Each row is a point on a tangle of strands that fork, close into loops and nearly touch. The rows are in no order.
(in the rows, 128 means zero)
Points whose rows are less than 156 apart are linked; no others are. Some points are linked to none.
K992: [139 133 127 132 155 189  92 161 140 190 162 138 143 122 133 121 137 200
 123 131 160 156 117  99 134 134 177 160 149 104  93  99 125 149 152  93]
K564: [ 95 116 143 122 127 126 144 120 143 117 106 159 168  95 100 112 140 100
 159 156  95 108 133 186 157  82  78 129  78 144 169 147 102 101  97 123]
K436: [ 82 102 118 132 188 137 108 147 147 180 146 130 120 122 129  85 117 137
 184 134 150 190 123 100 100 141 138 120  96 115 123 127 122 124 124  59]
K794: [101 132 163  97 150 154 165 143 106 117 133  93 173  93 173  63 142 104
 145 142 108 152 150 114 174 100 132 167 193 170 112 152 203 111  98 133]
K112: [144 154  71 162 128 164  82 130  76 151 153 109  94 129 173 163 131 123
  92  62 141 113 164  87 165 123 165 158 203 149  79 100 153 153 117 198]
K139: [171 168 143 101  82 138 182 106 119 161 132  76 146 115 155 179  64 122
 100 155 101  61 152 118 186 121 128 176 129 125 114 157 144 150 146 108]
K760: [116 155 140  82  91 109 109 121 182 160 131 158 127 151 114 140 112 158
 119 137 154 111 153 104 140  67 154 125 110  84 140 151 110 109 175  64]
K175: [101  89 107 131 177 142 126 165 104  90 135 119 124  83 115 136 135 102
 167  86 130 204 130 153 136 107 118 104 114 127 130  91 122 122 137 136]
K240: [154 124 101 124 143 107  94 152 112 103 120 158 119 109 126 185 151 130
 103  97 136 142 106 146 112 173 127  73 151 154 157 114 154 147  70 169]
K875: [106 123 120 130 175 128  99 152 138 168 106 136 161 103 148 124 125 139
 136 122 172 130 115 131 144 113 146  95 144 124 150 128 154  96  68 109]
K770: [121 120  83 116 115 141 109 196 118 138 127 128 156 106 131 131 132 138
 152 106  85 109 106 140 142 124 104 104 107 134 143 143 122 111  94 196]
K792: [152  91  90 126 155 115 141 163 164 176 120 142  85 117  50 147 155 181
 169 102 150 171 102 166 124 123 154 146  85 119 110 101 117 151 164 115]
K242: [176 155 116 128 155 143 108 132 132 109 171 111 115 162 111 193 139  93
  87 139 138 118 105 149 113 209 129 180 141 164  96 145 111 179 141 130]
K400: [116 192 144 121  71 137  97 166 109 167 145 112 116 147 143 137 125 118
  88 113  76  64 105  82 144 139 104 137 133 117 142 185  68 162 168  97]
K989: [ 87 125 117 144 109 107 113 179 190 140 108 163 114 116  87 102 131 111
 165  77 154 141 136 139  99 115 119 124  83 147 143 127  83 131 148 163]
K729: [ 98 136 214  89 121 141 130 125 100 133 147 106 140 130 169  77  96  87
 118 188 111 107 106 102 122 147  88 149  92 132 170 175 156  66 100  73]
K285: [144 162 173 121 133 119 105 120 115 183 138  91 147 173 118 173 104  91
  91 137 174 136 103  98 131 170 140 150 175 147 147 155 116 151 172  62]
K428: [129 165  97 102  68 147 110 180 181 200 126 135 126 121  67 125 128 163
 120 129 128  79 127 162 149 116 129 197  60 129 106 118 101 126 182 119]
K75: [158 135 131 149  70  63 142 108 169 140 130 162  91 188 136 143 138 155
 118 146 120 101 162 128 111 102 124 155 110 134 129 137 115  98 152 131]
K342: [173 124 123 148  74  80 130 102  98 110 132 127 124 182 144 179 145 155
 107 123 105 110 129 123 136 151 101  75 149  94 152 126  83 146 171 113]
K122: [162 127  92 110  91 102 141  93 189 132 121 125 135 126  90 174 114 136
 129 128 160  94 180 198 122 113 150 148  62 137 122 120 149 105 155 134]
K775: [ 94 142 143 112 124 111  86 164  80 120 125 118 155 118 139 111 131 109
 116 103  81 180 151  84 112  94 132  86 182 154 160 118 160  97 136 150]
K708: [133 177 149 109 108 129 128 112 119 128 146 130 156 118 138 150  68 103
 110 148  64 118 122 116 113 124 125 116 144 174 119 160 139 167 117 184]
K921: [134 112  60 127 146 139 106 177 127  97 122 144  81 105 116 130 186 187
 122 123 154 156 160 109 147  82 159 131 133  77 107  60 112  82 156 102]
K705: [153 113 145 150 152 137 149  63 127 122  93 128 146 148 125 162  76 115
 100 165 152  93  56 143 105 178 108  75 128 125 167 123 121 157  73 136]
K309: [132 150  91 130 118 108 100 138 171 118 118 169 117 117 107 126 168 182
 119 120 151 130 177 114 114  64 175 114 136  87 124 104  98 104 171 108]
K973: [103 117 132 115  98 103 118 128 161 148 128 110 109 174  73 122 106 107
 154 143 142 119 143 175  96 131 127 156  60 105 103 134  98 114 195  94]
K350: [ 77 122 168 156 134 126 111 115  59  97 120 119 136 152 163 103 130 115
  98 102  76 171 132  88 116 143 104 106 187 144 134 104 163 132 106 174]
K682: [ 93 159 125 123  79 133 107 162  90 111 104 124 113 109 158 144 142 121
  96  93  51  53 126  98 165 141 110 104 155  98 132 167 117 151 126 124]
K905: [123 125 130 121 197 161  91 130  91  89 150 122 134 111 157 117 146 104
 107 131 107 182  88 132 137 149 135 126 173 151  69 118 176 164  51 152]
K210: [116  83 168 138 152 137 159  75  89  88  77 137 151 116 139 141 124 143
 120 166 108 132  73 165 136 180  77  74 158 119 150 119 164 160  52 152]
K587: [105  83 110 121 179 125 156  90 158 106 113 123 144 144 157  84 112 148
 158 177 160 150 118 131 102 146 107  82  68  94 144 135 138 100  75  86]
K623: [110 166 169 152 108 107 122 126  76 127 107  87 121 131 186 139 130  99
  56  81  97 134 132  85 152 159 123 135 222 161 128 142 169 163 117 145]
K710: [102  95 149  92 108 112 142  98 148 130  90 152 138 125  76 101 126  98
 162 186 104 109 100 182 116 103  79  91  34 114 184 152 100  86 110  83]
K788: [140 130  98 150 139 132  87 101 113 107 169 160 102 190 139 143 129 102
 133 105 130 173 133  90  83 194 134 113 175 150 108 102 109 175 126 168]
K574: [117 127 140 136 152 112 194  88 117 117  75 124 135 113 133 139 106 119
 135 112 133  58 127 157 163 120 126 125 135 149 128 153 182 125  68 184]
K940: [151 132 141 106 125 176 100 146 128 212 141 100 123 170 118 136  83 116
 130 193 170  92  72  85  99 168 134 167  90 127 144 143 106 101 156  58]
K779: [ 88  99 133 183 140 127 113 105  71  51 111 133 113 115 128  94 157 151
 115  95  94 179 139 117  95 128 100  84 153 128 151  70 118 116 118 215]
K825: [137  94 122 158 165 120 160 106 107 128 127 158 168 133 157  65 156 156
 155 151 129 174 158 118 114 146 120  79 150 117 139  82 163 111  66 135]
K656: [155  96 124 103 149 103 157  84 199 107 151 156 140 148 146 127 106 123
 144 173 168 182 152 115 106 137 129 101 107 127 145 112 143 125  90  68]
K426: [160 124 121 141 161 118 122  84 112 165 133 127 111 204 131 161  96 148
 126 152 144 128 128 138 112 129 163 132 142 112  90 131 136 134 132 149]
K978: [142 120  88 161 107 133 112 142 137 151 155 119  91 177 111 165 147 133
 140 105 174 121 179 130 117 175 137 187 135 144 101  97 110 119 185 124]
K704: [ 78 114 126 107 157 167  99 151 118 117 163 117 133 111 127 141 107  78
 162 120 103 161 132 142 124 117 139 125 144 154 104 129 132 133 149 100]
K203: [104 157  98 148  97 103 114 177 109 114 110 129  59 164  76 134 190 114
 115  76  79  96 175 109 115 149 130 155 132 122 125 121  88 137 198 113]
K434: [165 165 145 146 119  87 130  78 142 126 118 133 123 141  85 202 119 108
  96 132 137  80 145 169 123 134 149 142 131 147 128 154  96 162 162 110]
K579: [171 122 108 158 123  94 142  90 124  83 125 141 106 152 130 156 166 139
  85 114 135  99 119 188  86 188 128 102 128 136 147 127 144 152 106 167]
K45: [125 148 132 128 164 118 125 162  88  73  82 138 128  50 118 139 167 123
 107  78 136 161 132 104 144  97 146 113 192 146 133 106 165 132  94 172]
K698: [193 166 146 141  90  97 136  73 145 173 118 120 169 158 106 167  64 115
 104 173 153  77 126 139  95 135 147 137 103 123 144 140 104 137 155 137]
K118: [105 114 134 111 188 125 136 143 173 155 141 127 166 116 117  81 112 116
 170 154 154 213 123 120  93 162 117 135  90 174 136 132 147 136  91 114]
K493: [135  94  81 159 183 129 130 128 127  89 154 126 103 118 124 133 128 115
 152  89 169 187 136 160 101 152 136 108 106 107 108  90 109 161 138 172]
K743: [149  91  85 169 172  84 155 117 146 115 107 162 121  86 107 107 170 149
 161  89 167 207 139 130  94 143 125  60 121 156 191  83 143 134  89 143]
K633: [113 151  97 112 126 137  95 186 194 136 127 154  77 123  90 169 152 151
 105  80 185 132 114 129 145 121 139 166 114 117 113 122  80 157 178 106]
K331: [106 133 162 108 111 104 130 122 154 161 139 132 124 162 122 147 103 124
 138 109 148 164 176  93 130  90 150 159 137 129 128 116 148 106 187  91]
K69: [107 126 117 147 196 133 135 173 133 139 115 144  93 119  69 120 162 145
 149  76 129 156  88 125 123 128 170 142 127 102  97 119 120 169 141 104]
K509: [117 130 139 104 149 104 111 151 113 127 122 128 141 124 115 128 125 132
 123 110 134 208 175 100 117  88 172 117 161 126 140  87 158  92 162 108]
K318: [122 148 193 167  96 130 116  85  82 151 120 125 145 159 149 127 102 124
  82 169  70  63  99 126  87 184  83 127 126 141 160 139 121 126 104 156]
K540: [ 99 185 160 118 139 155 103 119 122 146 150 132 111 128 124 134 125 100
 106 127  87  73 142 110 125 118 165 163 173 163  99 178 135 146 149  89]
K505: [111 122 112  94 142 187 107 163 141 148 152 127 161 106 173 103 128 185
 139 130 149 149 145  89 160  67 166 155 154 108  95 114 155 101 130 139]
K662: [ 99 147 125 132 141 166 123 110 135 141 138 104 127 142 188 118  80  78
  98 107 171 104 105 110 144 153 135 134 184 171 116 136 165 144  82 141]
K347: [146 145  93 149 142 133 148 111  30  82 106 121  71  90 170 164 135 106
  94  57 144 122 167  74 169 122 142 126 216 127 103  90 154 163 118 200]
K527: [105 136 149 152 142 162 148 155 148 191 129 113 141 118 103 102  96 132
 154 100 137  96 104 141 150 101 144 173 109 117 107 142 115 132 146 136]
K332: [119 158 130 124 134 119 112 139 211 115 137 160  93 156 126 159 125 123
 115 125 183 108 120 101 109 152 144 151 126 140 126 158  84 154 145 100]
K713: [148  95 113 144  61  69 175  87 181  58 128 150 109 121 100 118 174 120
 139  98 113 139 170 148 126 116 109 106  96 115 166  85 109 108 159  99]
K209: [115  94 146 155 190 148 139 105  73  91 116 134 122  96 152 130 129 108
 127 103 130 146  84 160 154 161 106  96 159 128 108 106 159 175  51 174]
K220: [ 74 145 113  95 122 152  90 202 181 160 119 128  88 116 108 132 149 142
 108  69 155 162 121  85 143  94 156 170 144 142 130 122 123 120 173  98]
K218: [143 100 131  81 116 111 119 127 169 198 127 130 144 137  96 118 102 145
 158 197 164 152 136 149 121  92 118 152  40 125 157 138 144  55 123 100]
K865: [161 107 145 118 104 117 193 122 153 110 118 111 194  91 135 107 124 148
 152 131 151 116 159 150 185  88 115 141 103  75 119 116 156 107 119 128]
K565: [140 189 147 108  63 154 108 161 163 178 172  98 152 134 117 137 108 125
 110 116 141 103 120  86 130 148 134 186 132 140 125 166  66 167 208  95]
K553: [ 96 144 176  77 111 162 136 153 137 146 139 100 112 152 123  88  94  87
 122 159 137  95  69  92 111 152 107 162  75  98 152 169 107 112 150  52]
K348: [113 137 144 119  95 115 133 112 174  92 151 158 117 165 163 163  98 111
 122 138 119 114 112  92 125 132  89 116 129 131 150 151  95 147 127 101]
K858: [ 74 107  96 109 150 130  88 178 192 156 119 155 100 123  86  87 136 129
 184 121 167 150 156 139  85 137 154 137  80 137 105 124 111 113 147 111]
K666: [100 118 112 167 131 127 166 111  93 115 109 126  90 115 165 155 113 105
 124  71  88  85 170 131 164 130 104 130 153 164 132 128 154 131  94 200]
K457: [100 156 134  79  90 110 111 135 155 177 105 127  64 196  71 133 123 122
 129 163 120  92  98 131 130 113 119 184  71  82 105 166  68 132 199  69]
K826: [138 117  99 160 110 110 125 125 135 156 135 171 140 109 143 140 123 147
 156 127 121 112 172 156 154  58 126 114 128 132 131 102 121  94 123 162]
K797: [102 136 153 102 134 123 136 189 101 109  93 112 160  71 151 100 171 134
 128 129  86 149 122 113 197  64 121 152 159 130 120 164 157 108 100 147]
K162: [174 131 112 114 151 110 149 162 101  78 123 137 130  91 112 170 165 130
 117  87 150 165 129 111 132 155 144  89 175 123 146  83 160 164 121 111]
K402: [195 137 163 142 129 132 151  87 160 156 160 149 172 120 134 115  84 134
 120 206 160 129  98 111 111 161 108 124  85 101 149 120  91 141 102  55]
K581: [161 143  91 100 103 153 105 159 145 147 125 120 128 108 147 188 132 209
  84 121 163  85 129 131 179 104 155 158 136  86  88 135 128 138 159 144]
K627: [164 104 111 135 132  76 165 106 171 125 110 128 110 141  90 141 134 138
 143 116 148 129 123 188  95 128 142 110  87 143 142 135 151 124 114 178]
K223: [ 99 178 120 129 104 129 127 165 131 111 105 119 141  83 114 127 130 117
  94  84 102  47 136 157 156 130 116 126 108  97 125 154 106 155 147 132]
K64: [144 141 175 173 100  89 134  87  82 162 126 145 159 153 179 115 108 142
  96 153 101  93 153 133 124 130 113 115 163 115 132 115 147 113  99 151]
K624: [186 140  93 180 131 107 101  93  89  95 152 146 100 165 143 197 175 143
 106 130 129 121 176 121 144 139 127 116 198 118 110 110  74 146 170 125]
K368: [132 168 100  86  72 140  84 168 174 206 124 149  88 180  53 138 163 176
 133 147 135 103 116 135 137 138 128 197  93 109 100 131  65 151 214  83]
K570: [141 145  90  88 106 174  98 184 128 125 154  97 135 103 193 154 130 168
  88 123 158 130 133  85 172 115 150 156 181 123  85 115 157 122 131 145]
K555: [148 179 157  82  94 150 126 113  93 192 115  89 162 120 118 138  54  92
 110 188 103  51 126 106 110 111 134 136  76 130 160 180 140  91 141 125]
K134: [128  95  94 141 149  96 138 125 210 105 124 140 101  81  95 124 165 140
 139 118 184 172 138 207 135  89 122 121  51 122 141 104 101 115 120 108]
K151: [ 74 134 165 119 138 187 128 139  99 181 139 102 156 107 134  49  95  95
 170 131  94  88  83 127 142  87 121 140 116 128 120 181 114 122 136 125]
K262: [143 151 149  92 134 120  95 141 116 120 139 124 154 128 105 175 102 131
  98 174  82 128 105 157 114 117 139 123 122 122 105 158 127 140 127 131]
K840: [113 170 180 103 145 174 106 120 153 159 173 137 146 120 156  85 107 120
 126 147 137 116 120  81 116 108 173 166 159 139 109 166 140 135 130  77]
K212: [ 74 136 122 131 147 183  56 162 110 124 142  93 115  78 153  95 129  92
 130  83  82 126  81 120 158  84 151 128 171 171  90 174 149 157  95 154]
K67: [138  91 107 136 163 101 140 148  90  70  72 149 134  54 122 140 191 138
 140 111 137 177 130 145 176  86  95  95 157 150 167 112 148  99  72 189]
K629: [ 61 115 179 130 114 139 141 103 151  81 117 156 129 160 104  97 132 158
 135 149  69 112 109 123  65 167  91  97 103 129 176 154 129 131 108 142]
K432: [182  97 102 146 127 100 180 118 141 104 127 121 104 144  92 138 192 173
 132 123 144 137 127 162 144 122 152 127 113  56 117  95 101 143 176  66]
K13: [137 126 130  98 143 192  99 146  90 197 168  96 140 151 141 108  82 110
 142 181 120 115  71  99 108 149 137 152 116 136 106 143 155 105 111 114]
K66: [121 155 140 139 135 107 106 109  90 144 116  91 123 171 136 186 101 101
  88  79 131 111 133 101 134 173 129 112 194 137 134 159 119 161 165 134]
K68: [171 157 144 147 108 134 131 128 129 113 165  94 148 169 134 145 128 108
  97 161 120  83 129 140 121 196  93 184 112 125 111 138  88 150 151 102]
K617: [151 151 156 104  72 141 122 174  93 156 177 122 176 117 151  98 123 144
 127 133 123 135 138  90 136 129 135 135 144  87 142 132 123 123 172  74]
K88: [ 82 107 140 147 112 141 111 136  71  66 100 141 132  93 161 132 156 146
 121 117  54  92 129 131 148 110  91  81 153  91 115 132 129 128  96 165]
K219: [ 90 133 154 114 108 159  99 106  63 144 107  67 154 121 208  63  95  89
 113 119  77 135  82 102 170 101 111 105 207 173 115 186 200 144  70 184]
K841: [103 152 156  83 105 146 126 110 136 166 101 122 139 130 114 118  54  75
 156 186 105  70 106 105 121  87  94 122  58 152 173 186 109  80 120 150]
K690: [177  99 115 188 133  67 138  59 177 120 137 134 104 158 128 110 175 143
 122 132 192 181 154 166  75 171 153  93 114 121 149  99 101 138 146  88]
K458: [130 119 156 137 143  95 134 137 165 137 130 156 135 127  58  92 131 120
 173 148 113 181 125 156  56 173 132 130  79 163 126 123 117 154 130 124]
K316: [ 90 104 127 110 171 192 105 153 101 113 117 103 188  88 173  69 153 102
 167 140 114 149  84 113 166 138 108 101 166 161 133 172 161 123  30 144]
K441: [189  79  84 164 158  88 187  99 140  63 126 140  49 119 118 131 188 164
 126 101 180 163 143 141 126 103 166 125 125 100 130  73 126 127 149 118]
K892: [172 116 153 167 147 107 155 123 126 111 117 132 142 118 147 145 150 168
 110 121 172 136 120 140 155 128 140 113 148  57 107 105 112 160 140  81]
K58: [ 98 122 169 152 164 110 132  84 157 114 119 162 126 169  99  89 114 135
 150 153 120 163 115 122  33 195 130  97 109 146 134 136 129 157  95 147]
K511: [ 93 136 140  86 127 212 111 133 170 203 123 102 131 106 104 136  80 160
 127 119 164 113 100 144 162 122 161 195 111 153 110 131 144 125 173  96]
K887: [122 111  76 165 135 125 143 124  49 100  93 137  54 112 130 173 143 118
 129  47 112 102 166 102 147 109 131 104 168 125 136  93 137 121 136 192]
K898: [132 116 104 147 135 154 139  84 117 148 167 162 148 173 149 122  78  95
 156 130 117 156 124 117 105 162 124  97 164 166 111  90 130 170 101 189]
K613: [130 134 133 139  93 106 154 175 136 108 125 128 141 108 112 140 154 118
 105  79 128  99 148 138 146 146 105 135 115 119 163 102 125 122 139 110]
K100: [ 81 136 138 124 118 156 127 101  98 147 111  79 133 107 219 107  77  90
 116 118  95  84 141 104 162 107 114 121 181 152 113 174 171 122  88 155]
K522: [123 141 154  69 138 134 157 116 125 121 128 104 173 118 159 122 103 107
 130 178 119 103 162 129 165  99 140 153 138 152 113 152 202  94  96 115]
K490: [145 128  91 119 133 121 156 137 127  47 139 120  92 100 155 168 137 126
 104 108 142 149 173 132 164 102 126 158 140 123  92  97 145 128 136 174]
K488: [ 86 153 151 107  96 159 142 137 111 154 151  63 147 109 185  90  69  94
 130 112 102  98 146 117 160  84 128 163 136 134 123 177 146 117 168 119]
K395: [111 134 176  82 127 164 138 122 106 131 175 114 180 121 154  47  74  94
 168 200 122 144 113 101  98 144  99 130  59 139 161 169 124  74 110 119]
K303: [135 109  90 117 125 116 132 132 194 102 119 137  92 103  81 155 149 148
 122 104 180 162 177 181 134  86 144 179  75 135 105 103 136  98 166 158]
K893: [130 166 101  78  74 159 131 138 150 146 132 100 133  90 139 180  97 159
  96 130 106  76 178 140 190  87 139 167 102 109  94 144 132 128 170 134]
K809: [190 128 157 136  91 101 154  69 159 134 145 150 162 150 102 117  95 128
 142 187 129 112 105 140  70 146 121  89  76 124 165 123  99 138 122 120]
K999: [157 125 168 105 108 112 169 109 126 126 143 118 162 185 153  97  84 146
 139 173 125 127 111 105 104 139 116 121  88  93 130 143 134 118 125 145]
K733: [166 135 133 134 135 129 142 125 104 139 143 146 179 144 168  89 128 137
 107 167 140 131 133 138 118 176 125 114 150 127 113  91 168 135  59 136]
K407: [105 137 199 109 120 144 159 107  82 140 131 104 180 136 145  82  98  82
 126 163  74 131 111 125 120 163  85 136 134 181 160 143 183 111  91 135]
K586: [125 127 147 171 156 131 110  99 119 132 131 150 150 166 106 102 125 147
 143 127 109 128  86 117  63 193 137  67 137  98 144 133  87 174 112 118]
K36: [180 101  80 184 116 101 122 102 152 130 146 112 103 165  95 152 179 126
 130 101 203 130 164 180 105 190 135 138 104 131 130  88  97 131 189 101]
K167: [145 119 122  96 101 126 175 137  88  79 138 100 152 103 174 162 101 106
 131 138  94 151 153 126 181 111 102 120 165 138  97 113 165 145 114 169]
K601: [145 120 117 123 137 171 114 147 143 178 162 150 126 129 100 140 133 151
 153 158 135  95 130 143 140 135 151 158 118 104 111 111 122 129 148  38]
K330: [134 121  79 154 132 100 123 136 130  85 129 144  42 120  91 183 142 112
 119  64 184 175 165 110 124 110 140 147 137 142 141  76  93 117 181 140]
K774: [126 103  87 166 100  77 138 130 158  60 111 163  66 106  95 130 169 116
 137 104 133 182 172 139  99  96 108 111 104 161 170  63  90  86 161 137]
K944: [132  94  94 116 157 159 130 133 134 130 115 122 165 130 123 130  94 117
 176 171 112 108  78 160 116 143 100  90  76 138 148 134 121 110  68 174]
K65: [178 107  99 154 145 107 111 111 113 148 140 165 115 133 138 160 139 174
 128 143 136 165 147 162 124  88 159 113 152 128 102  87 142 117 124 152]
K274: [160 128  90 147  84  74 163 101 103  43 100 108  86 121 162 184 164 137
  82 107 127 106 212 116 154 116 121 117 151 102 132 101 130 109 155 141]
K349: [132 152  91 143 101 135 122 182 118 127 154 107  90 151 133 162 156 134
 103  88 118 107 162  86 153 145 136 190 159 127 100 118 108 133 189 116]
K144: [161  97 122 112 134 124 165 102 190 121 116 129 170  71  97 126 126 147
 157 149 174 138 132 190 178  81 114 121  66  89 134 113 122 110 109  80]
K614: [124 123 173 115 117 107 168 102 118  71 118 108 168 156 169 113  98 150
 110 131 108 144 116 104 112 152 109  86 142  77 130 137 137 152 123 169]
K971: [ 91 127  94 145 165 137  80 181 107 136 114 118 121 106 130 107 152 118
 145  71 120 168 123  90 137  76 143 156 157 177 117 135 162  91 102 220]
K310: [153 140  95 150 162 128  74 145 100  81 163 153  84 148  95 160 173 123
 130 111 120 179 152 114  78 162 161 142 169 150  85 104 112 155 150 142]
K452: [149 134 133 109 145 134 131 114  79  83 136 110 119 120 186 169 131 109
  94 144 121 143 124 123 170 146 142 138 202 135  55 120 184 167  94 144]
K37: [126  88  97 160 143  91 164 112 128  89  86 155 148  96 112 107 172 133
 178  94 153 187 175 149 136  83 113 101 120 158 189  96 128  87 107 203]
K609: [ 69 139 148 136 159 150 136 121 161 130 117 128 154 127 141  91 103  84
 157 103 129 122 111 114 121 128 126 124 141 179 148 155 142 134  94 173]
K157: [108 129 133 130  84 114 150  96 174 120 140 162 148 107 127 129 106 105
 158 133  99  95 185 152 160  68 100 143  91 142 134 136 107  93 134 135]
K813: [104 159 169 105 108 133 107  96 150 141 127 140 124 150 124 140  51  83
 123 163 105  97  87  92  83 128 115 114 103 158 151 175  93 136 132 141]
K301: [182 124  94 152 101  65 121 118 126  93 105 132  94 133 121 184 186 151
  79 109 149 102 120 182 130 137 137  77 132 106 159 127  98 136 146 128]
K237: [152 133 126 156 121 113 138 130  84 118 111 123 157 148 179 114 135 129
  83 111 184 124 147 112 145 191 132 103 197 110 127  77 166 136  93 148]
K61: [117 127 142 137 126 117  95 102  87  95 115 162 125 131 123 163 140 136
 108 151  47  99 125 168 109 118 117  72 134 118 123 149 108 144 110 149]
K567: [ 86 126 158  56 145 200 138 133 157 201 135  89 138 104 106  80  86 126
 157 175 155 140  90 123 133  92 151 196  88 152 127 177 154  90 144  76]
K536: [129 131 148  86 109 145 142 182 113 165 119 109 163  92 127  98 144 188
 133 115 139 131 138  96 179  77 155 148 147  76 121 116 165  98 167  89]
K517: [ 95 116 176 128 146 183  93 120  86 150 127  84 155 103 185  51 104 100
 114 155 115 135  27 103 147 124 113 119 168 148 116 179 157 130  42 131]
K764: [110 106 102 128 148 173  92 135 106 143 139 119 148 151 145 123  87 100
 144 150 124  71  89 132 111 162 115  98 115 121 119 124 118 116  91 122]
K206: [164 127 157 126 151 121 143 127 136 141 131 134 132 146 123 139 125 148
 113 165 146 107  85 127 135 151 135 128 117  82 127 136 109 134 114  40]
K336: [ 93  95 116 123 151 175 119 146  74  72 112 103 147  76 200  96 151 101
 157 108 109 172 113 103 197 113  96 118 200 156 112 138 171 124  59 193]
K665: [111 157 155 148 128 139  91 134 125 143 128 149 127 160  89  99 142 121
 124 140 100  82  77 130  83 178 108 108 104  94 137 156  56 162 141  87]
K308: [104 128  89 157 138 167  61 170  98 137 153 108  91 118 145 145 134 102
 122  65 105 131 100 106 148 122 145 153 150 177  81 129 143 140  97 197]
K164: [164 105  98 140  91  81 161 109 170 139 107 131 143 124  88  91 164 161
 160 131 118 126 122 202 106  79 137  90  57 101 147 136 119  99 151 153]
K554: [105 117 169 124 117 125 157 145 102 110 128 103 164 119 138 128 113  92
 113 114 109 119 117 144 134 188  81 122 130 144 165 108 159 123 109 106]
K43: [109 141 140  41 144 169 107 144 178 195 120 115 150  94  80 102  88 132
 156 199 168 145  93 127 112 109 132 161  27 118 155 155 119  91 135  65]
K142: [121  97 100 167 127  90 111 141 100 120 109 157  56 172  88 140 191 134
 140  95  88 111 127 157  84 142 144 112 125 126 123 114 111 129 158 144]
K590: [ 94 132 124 170 142 113 125 155 146 133 123 147 122 129 125  93 131 124
 145  66 145 151 142 102 102 119 141 144 143 140 128 113 125 119 126 187]
K842: [138 137 146 125 160 198 112 149 129 164 181 117 142 107 158 100 138 146
 121 146 137 144  94  87 143 146 174 170 188 137  84 132 170 160 108  70]
K22: [181  88 119 135 135 121 170 118 162 161 134 141 103 136  89 153 152 204
 145 121 163 178 144 127 151 110 165 167 113 110 116  76 147 124 168  78]
K589: [151 122 157 103 123 121 185 147 131 117  94 132 215  78 121  86 139 152
 157 137 135 125 107 129 151 137 112  90 106  91 165 139 148 129  76 113]
K152: [ 72 150 142  96 112 143 116 161 134 126 148  85 131 112 129 100  98  77
 142  88  72 149 151 122 119  95 126 152 129 165 108 163 133 136 189 147]
K846: [152  97 104 105 114 106 134 157 181 157 140 167 151 131 136  92 156 169
 167 190 128 152 115 141 119  87 103 119  60 128 147 143 119  74  83 130]
K909: [163 188 141 123  88 125 112 119 152 167 134  98 139 179  78 165 122 101
 125 170 138  59 141 109 112 182 112 174 110 143 132 185  50 145 199  87]
K762: [ 98  92 126 186 151 115 132  97 111  75 133 159 111 142 135  99 176 142
 128 133 114 148 160 144  86 148 114  86 139 122 143  77 135 110 107 130]
K596: [170 100  89 146 159 109 168 107  99  44 125 160  54  79 130 150 184 143
 124  97 158 143 151 160 128  82 137 136 124 136 113  82 142 123 113 188]
K23: [118 108 123 143  70  66 173  90 117  59  82 134 104 117 133 153 159 143
 111 104  83 115 186 153 156  81 110  84 125  83 153 114 125 109 161 125]
K283: [156 147 146 139 125 161 135  95 114 150 177 149 143 193 157 107  88 101
 124 181 111 131  89  78  84 203 109 132 156 166 118 122 110 169  91 127]
K216: [196 140  91 157 155  97 117 102  59  54 138 151  72 132 108 179 192 143
  97 117 137 167 160 103 110 120 158 105 194 120 113  92 106 147 155 158]
K566: [111  82 128 141 163  98 142  97 168 138 101 137 102 139  92  92 147 135
 153 189 127 134  94 182  72 155 108  86  41 112 161 139 116 104  97  60]
K496: [ 74 111 155  98 134 145 159 137 105  87  87 118 162  84 157 100 136 122
 168 117  87 103 106 128 191  87  89 103 140 106 132 176 119 123 100 153]
K938: [119 102 140 138 106  79 132 119 144 123 120 158  76 182  92 120 159 133
 141 140  81 114 126 167  96 110 117 124  92 105 117 133  88 114 170 103]
K462: [176  96 115 170 162  97 143  62 144 178 132 123 121 188 109 118 117 156
 149 159 183 152 125 166  79 148 167 115 112 109 118 106 122 128 135 100]

How many points has the smallest loop of links through each point below? Write - if it is on no loop.
K553 -> -
K601 -> -
K511 -> -

A piece is all that can be reached along the links. How many separate loops has the piece of each point below (a circle has one, a figure eight two, a Y none), and how many tips (points with one link)?
K223 -> loops 0, tips 6
K733 -> loops 0, tips 4
K490 -> loops 0, tips 8
K75 -> loops 0, tips 3
K308 -> loops 0, tips 7
K164 -> loops 0, tips 4

Name the points in between on the shortest way along the links from the first point to the second, in order.
K37, K216 -> K67 K45 K162 K240 K579 K301 K342 K624
K330, K505 -> K774 K713 K23 K274 K490 K596 K441 K432 K892 K206 K601 K992
K43, K112 -> K567 K511 K527 K151 K488 K100 K662 K609 K590 K971 K308
K666, K665 -> K887 K347 K112 K308 K971 K590 K989 K858 K436 K118 K458 K58 K586
K826, K75 -> K65 K426 K462 K690 K36 K978 K349 K203 K142 K938
K88, K944 -> K682 K223 K613 K554 K407 K729 K553 K940 K13 K764
